Points on a hilly landscape, in no order, each with its height.
From any point a climber steps to the highest of the 2 points nearest to it. It stops when none of these is higher. Distance is the straight distance between rows; heights are no part of it.
bubi height 1.12: [140  83 102 121 152 108 103 162  70 183 129 136  95  85 106 165 156 131
 187 121 132 157]
liman height 2.90: [190 108 162 130 158  93 158 128 178 121 148 122 142 115 142 153 112 170
 190 117 120 126]
kosug height 4.11: [ 62 147 144 139 123 134 126 100 118  94 166  94  87 169 131  94 122  96
  93 137  95 144]
rutu height 2.59: [100 135 138 176  76 131 149 130 130 133 206 153 154 139 130 120 222 139
  99 120  96  68]
mivig height 3.19: [151  95 182  94 127 124  96 156  86 188 169 133 115  78 110 125 166 131
 180 160 110 101]
gaku height 1.71: [119 149 127 154 122 151  99 142  64 120  97 153 107 103 135 131 104 117
 219 155 119 118]
veko height 3.56: [147 131 115 146  99  89 133 134 114 141  80  99 150  76 109 150  69 131
 177 128 177 162]
veve height 5.58: [ 89 122 112 115 134 134 131 138 120 107 104 156 118 132  91 120 130 124
 153 177 135 148]
Ruki height 3.05: [142 110 170  91 148 122 135 121 160 131 154 133 119 137 101 130 152 174
 165 144 126 108]
pebu height 4.71: [144 128 138  73 158 143 124 128 151 143 111  69 170 124 144  83 105 131
  80  90 162 145]
sevul height 2.58: [146 100 158  81 108 116 154 157  86 201 192  98 136  69  82 101 166 116
 103 140 141 149]
guva height 2.49: [166 128 137 141 150 101 154 106 212 127 136 111 158 180 133 131 110 180
 131 106 140 116]
Des height 4.57: [ 75 177 126 159 126 158 124 115  84 109 136 102  93 173 118  97  83  97
 114 160 120 135]
delib height 3.23: [ 65 112  75 147  99 135 144 122 115  95 124 155 148 125 122 120 179  98
 103 139 112 149]
magen height 1.65: [162 141  94 137 123 141 122  95 166 109  83 153 117 159 156 166  73  97
  69 131 124 139]
Bir height 3.25: [146  97 193  77 114 120 118 147 120 191 187 136 136  85  88 115 164 129
 136 173 119  89]
sir height 2.01: [162 124 118 109 145 125 109 102 205 109  79 130 147 167 160 141  95 120
  77 107 143 124]
tar height 1.38: [111 162 151 112 166 156  97 146  98 125 100 129 103 158 115  96 103 159
 152 155 160 102]
bila height 1.17: [128  97 105 102 163 132  85 142  97 158 118 139  89 113 111 145 143 141
 200 131 119 128]
merik height 2.40: [ 61 167 181 161 133 131 137 111 141  70 162  88 155 179 176  81 152  96
 107 105  88  92]
nisif height 3.97: [166 116 112 108 135 104 113 157 117 143  75  91 136  94 134 153  49 104
 156 112 156 182]
Nukif height 4.93: [113 151 106 149 130 163 117 106  93 112 132 131  70 163 119 141  86 121
 140 141 119 136]
pefa height 2.04: [111  91  99 114 112 119 128 139 154 140 173 150 179 109 117 142 235 150
 108 111 123  86]
tud height 1.30: [130 139 142  70 185 140  98 150 110 140 107 102 119 128 117 110  92 148
 152 128 162 134]
feris height 2.98: [153 113 191 105 176  99 155 138 169 126 163 117 137 133 119 144 147 173
 211 142 112  99]
panu height 4.53: [183 107 107 101 138 127 112 169  80 180 120  75 106  99 130 145  87 106
 151  68 118 191]
kavod height 1.99: [159 121 112 125 132 151 101 113 104 114  99 159  89 102 151 161  87 117
 158 124 123 141]
dibo height 3.70: [ 43 135 166 148 109 126 123 126 109 111 171 114 122 156 122  78 166  90
  95 149  78 132]
mas height 1.59: [ 78 154  82 199  89 112 166 117  91 116 126 110 108 137 107 140  93  94
 125 146 145 166]
nila height 0.61: [165  98 110  77 120  84 100 151 175 136  75 106 137 140 158 135  72  97
  58  98 131 167]
Lifed height 5.64: [102 162 126 128 158 166 122 108 135  85  77 132 156 161 159  89 123 127
  91 128 160  92]
lasi height 2.68: [194 105 149 120 147  74 145 130 213 136 132  98 149 163 144 147  91 160
 122  82 131 136]
Dezep height 2.66: [ 74 133  48 153 113 136 142 114 136  91 118 140 120 151 131 137 131  89
  80 126 113 158]
lave height 2.76: [101 139 161 182  96 117 159 106 128 128 204 131 115 162 120 105 178 142
 102 127  86 104]
vov height 4.26: [186 114 110  95 141 106  97 171 104 164  76  72 118 118 153 167  42  78
 150  86 122 177]
togif height 2.15: [168 129 135 129 155 148 110  91 148  80  95 162  84 138 170 185  87 110
 159 112  98 122]
sufe height 2.95: [129 145 184 124 137 146 118 114 133 106 146 149 101 145 126 118 133 160
 174 146 107  97]
bolaz height 5.46: [165 101 102 132 115 109 122 115 146 133 118 171  95  98 132 144 116 148
  90  98 131 160]
gati height 4.25: [122 112 142  55 143 134 140 147 138 151 135  83 160 108 104  81 136 128
 102 119 141 162]
gakal height 2.43: [ 91 131 103 163  80 163 116 142  96 111 177 146 168 121 151 116 210 127
 108 110  87  96]
biki height 0.77: [105 109  77  91 135  96 127 160 151 146  82  95 167 120  94 110 110 130
 111 121 165 175]
Pufem height 6.06: [ 98 154 120 141 123 176 115  99 140  75 117 121 168 164 172 103 150 114
  99  99 130  87]
nunaf height 1.95: [159 149  75 183  96 143 136  95 117 118  84 135 125 135 149 169  61  75
  81 145 142 157]
nufus height 3.26: [151 111 167 107 119  72 179 131 181 166 207 106 174  91 109 123 187 142
 135 150 125  82]
dif height 5.85: [159 129 165 135  90 129 128 102 153 149 172 133 154  93 141  89 145 173
 113 121 136  82]
vite height 5.49: [159 120 127 135 119 134 111 110 116 161 167 151  89 115 110 131 131 183
 129 123 148 123]
sigep height 3.16: [151  93 162  82 143  87 163 126 189 151 175 101 155 111 100 122 167 158
 135 127 122 123]
ged height 2.67: [160  89 151  77 142 130 138 176  66 198 182 101 107  78  92 144 163 116
 143 120 115 159]
Tafu height 1.48: [151 166  87 155 146 161 130 128 107 126  63 122 111 148 151 203  34  70
 137 166 136 133]
vidon height 2.80: [118 167 207 159 141 143 152 120 142  77 143 130 109 177 138 106 117 150
 157 145 101  86]
Vate height 2.31: [173 141 147 116 175 132 118 105 182  89  79 143 107 166 159 173  79 126
 128 114 132 115]
Sive height 4.68: [113 167 132 115 191 170 111 126  99  77  78 139  80 154 154 147  81 113
 159 142 134 103]
pega height 4.91: [108 188 131 139 177 168 135 124  79  77  86 116  89 164 153 138  63  78
 118 158 147 109]
san height 5.26: [163 106 122 113 131 107 124 140 114 193 163 136  93  83  99 133 148 167
 103 104 157 158]
Rolo height 4.97: [ 90 132 125 114 136 145 149 111 149  73 106 157 112 144 123 117 126 116
 121 155 112 141]
dinu height 1.23: [139 112 116  70 171 132  91 153 107 153 109 103 107 110 126 140 105 132
 185 111 126 154]
Dabi height 3.34: [139  96 156  97 105 104 149 134 143 174 187 136 163  70 109 113 201 132
 100 151 135  91]
dudat height 1.36: [177 164 109 122 166 158  95 122 120 132  47 122 117 146 153 184  47  90
 125 160 165 131]
bon height 3.45: [129  95 122 115 114 107 136 149 118 196 174 151 153  72 102 119 217 135
  77 136 163 121]
deg height 1.51: [ 75 172 129 143 131 144 119 151  98 127  91 129 134 160 100  76 109 143
 135 174 161 104]
Sed height 1.57: [104 140 165 144 113 147  97 158  64 126 108 165 108 123 116 113 123 116
 194 180  87 117]
zunam height 0.20: [186 115 127  74 148 105  85 150 163 130  57 114 118 140 160 162  46  88
  93 123 130 150]
narud height 2.84: [177  91 167  70 157 116 143 152 150 153 171  85 104 111 122 148 130 137
 163  73  92 156]
nizak height 1.85: [137 135  81 160 134 146 107 128  80 126  86 141  92 104 148 175  77 107
 197 133 126 130]
zav height 0.98: [ 98 158  89 187  85  93 167 128 120 115  97 116 111 129  81 179  81 119
 160 137 157 147]
Rusi height 2.60: [ 85 170 195 165 142 113 162 112 152  77 168  97 120 183 148  95 133 122
 133 133  95 107]
Dibe height 1.16: [144  98  88  77 139  95 112 153 161 147  90 113 130 128 117 123  80 129
  96 110 145 175]
Pezol height 3.79: [112 124 201 120 104 133 118 145 128 141 154 180 135 125 100 104 166 127
 137 192  90  84]
gevuz height 3.99: [117 101 133  89 122 123 128 133 132 157 135 121 152  90 103  92 151 147
 119 147 146 142]
buke height 1.26: [162 141 103 100 182 149  85 143 118 130  56 116 107 132 163 173  64 101
 170 117 146 122]
muz height 4.61: [146 121  83 159 109 101 136 135 124 152 115 183 112  78 139 132 157 151
  69  97 161 160]
rimol height 2.24: [115 143 141 112 134 129 133 121 181 136 155 108 188 154 131  93 173 180
 127 116 143  64]
tiv height 1.37: [ 96 170 192 147 118 158 107 150  84  99 124 154  97 141 129  82 115 113
 144 169  80 109]
Dero height 5.22: [123 152 135  93 166 151 113 115 141 121  86 110 161 146 146  86 111 151
  95 125 185 110]
nibiz height 3.38: [ 92 124  66 160 114 131 138 105 145  93 152 134 127 163 148 147 172 108
  80  75  91 132]
gube height 5.73: [123 149 116 175 107 160 129  82 151  74 141 112 180 174 193 146 157 103
  99  78 106 102]
gak height 5.61: [166 140 147 176  91 143 138  71 154 113 156 143 144 130 162 115 139 154
 104 103 134 102]
Tifan height 5.23: [124 132 126 153 122 148 126 102 101 123 167 155  67 151 104 140 134 149
 126 132 106 135]
pum height 3.75: [ 71  97 118 137 100 135 138 128 112 124 141 168 151 141  92 107 200 110
 107 175 118 125]
pivot height 4.46: [ 93 130 154 135 124 143 157 105 158  69 129 150 140 144 131 101 168 125
 120 146 101 113]
teg height 3.00: [125 130  98 170  83 103 142 127  96 134 102 144 138  78 104 130 115 138
 141 141 167 158]
nopa height 1.98: [101 146  89 154  88 136 118 134 110 131 101 127 196 100 127  84 145 136
 124 141 156 119]
Zedal height 4.89: [168  98 114 102 131 106 124 157 103 178 134 112 108  88 110 131 108 136
 110  92 145 195]
Genik height 0.83: [105 109 111 171 108 108 144 144  72 148 134 178  99 115  78 143 161 128
 124 174 146 160]
vora height 2.14: [ 96 113 126  90 119 132 122 137 166 147 165 126 191 131 116 103 208 154
 116 134 130  65]
veme height 2.48: [211 117 159 107 162 103 109 115 189 120 111 114 119 150 165 178  79 140
 156  81 117 127]
Rovi height 2.36: [124 139 116 155 133 121 159 106 188 112 155 117 174 188 137 116 152 177
 132 109 134  92]
Seteg height 2.99: [ 84 135 113 178 101 132 142  89 114 108 190 119 110 152 138 113 182 119
  80  96  99 131]
rem height 1.01: [ 83 141 116 185  93 119 149 134  67 120 137 139 100 132  86 132 122 100
 147 173 117 159]
tulo height 2.45: [137 138  81 169  92 137 131 100 109 117 103 152 129 120 135 127  98 119
 106 137 149 156]
repe height 1.03: [129  98  97 151 129 101 129 158  75 159 109 164  92  92  87 178 141 132
 175 152 144 168]
limir height 2.75: [154  82 147  53 159 138 134 165 108 171 166  89  95 109  97 144 155 112
 158  92  85 168]
suber height 3.67: [121 103  87 115 111 100 139 153 111 179 139 131 164  66 107 108 179 139
  93 116 161 153]
Bebi height 4.08: [ 84 123 162 138  98 141 140 126 131 112 143 170 149 131 118  92 183 123
 118 175  92  99]
Robus height 5.21: [113 175 128 145 146 170 130  96 118  81  78 127 123 168 160 120  88  93
  89 147 154 111]
zokad height 4.63: [143 117 125 172 117  99 156 109 158 108 144 185  75 121 138 163 154 148
  87  98 109 151]
kel height 2.92: [161 110 200  64 178 115 145 145 146 145 171  76 124 116 134 137 146 145
 203 102  99 112]
tazu height 1.73: [ 73 164 103 156  93 117 129 144 115 129  81 109 185 135  98  92 125 137
 151 157 175 116]
mek height 1.62: [140 112  87 102 135 122 110 114 185 135 108 124 143 147 130 121 124 155
  91  88 145 141]
Baguf height 3.93: [125 108  86 161 104 115 145 108 163  95 127 172 128 122 154 146 172 132
  76  86 112 133]
dul height 5.65: [154 138 196  92 123 139 114 127 136 142 148 119 147  91 142  78 114 162
 142 141 139  93]
gur height 2.25: [102 127  70 152  97 160 105 136 111 115 134 141 189 111 148 119 179 143
 109 101 131 108]
refi height 1.67: [137 145  74 158 122 131 131 138 110 117  70 132 100 117 137 200  45  87
 169 138 135 146]
dabat height 5.42: [117 148 154 186  89 140 155  83 150  89 167 121 167 152 174 103 154 127
 120 104  98  91]

Where does a climber stop that starts at each point below?
zav: vite
bubi: bolaz
ged: Ruki
tazu: bolaz
nunaf: vite
dibo: vite

Call two points neighbours if one is among the 2 nearest of the other. Go from one point of each pair to the other, from neighbour to neighbour, staying as high as possible. Name the lowest point that can't be avoided.
Pufem and Bebi: Bir
Lifed and dif: dabat
vite and veve: dibo
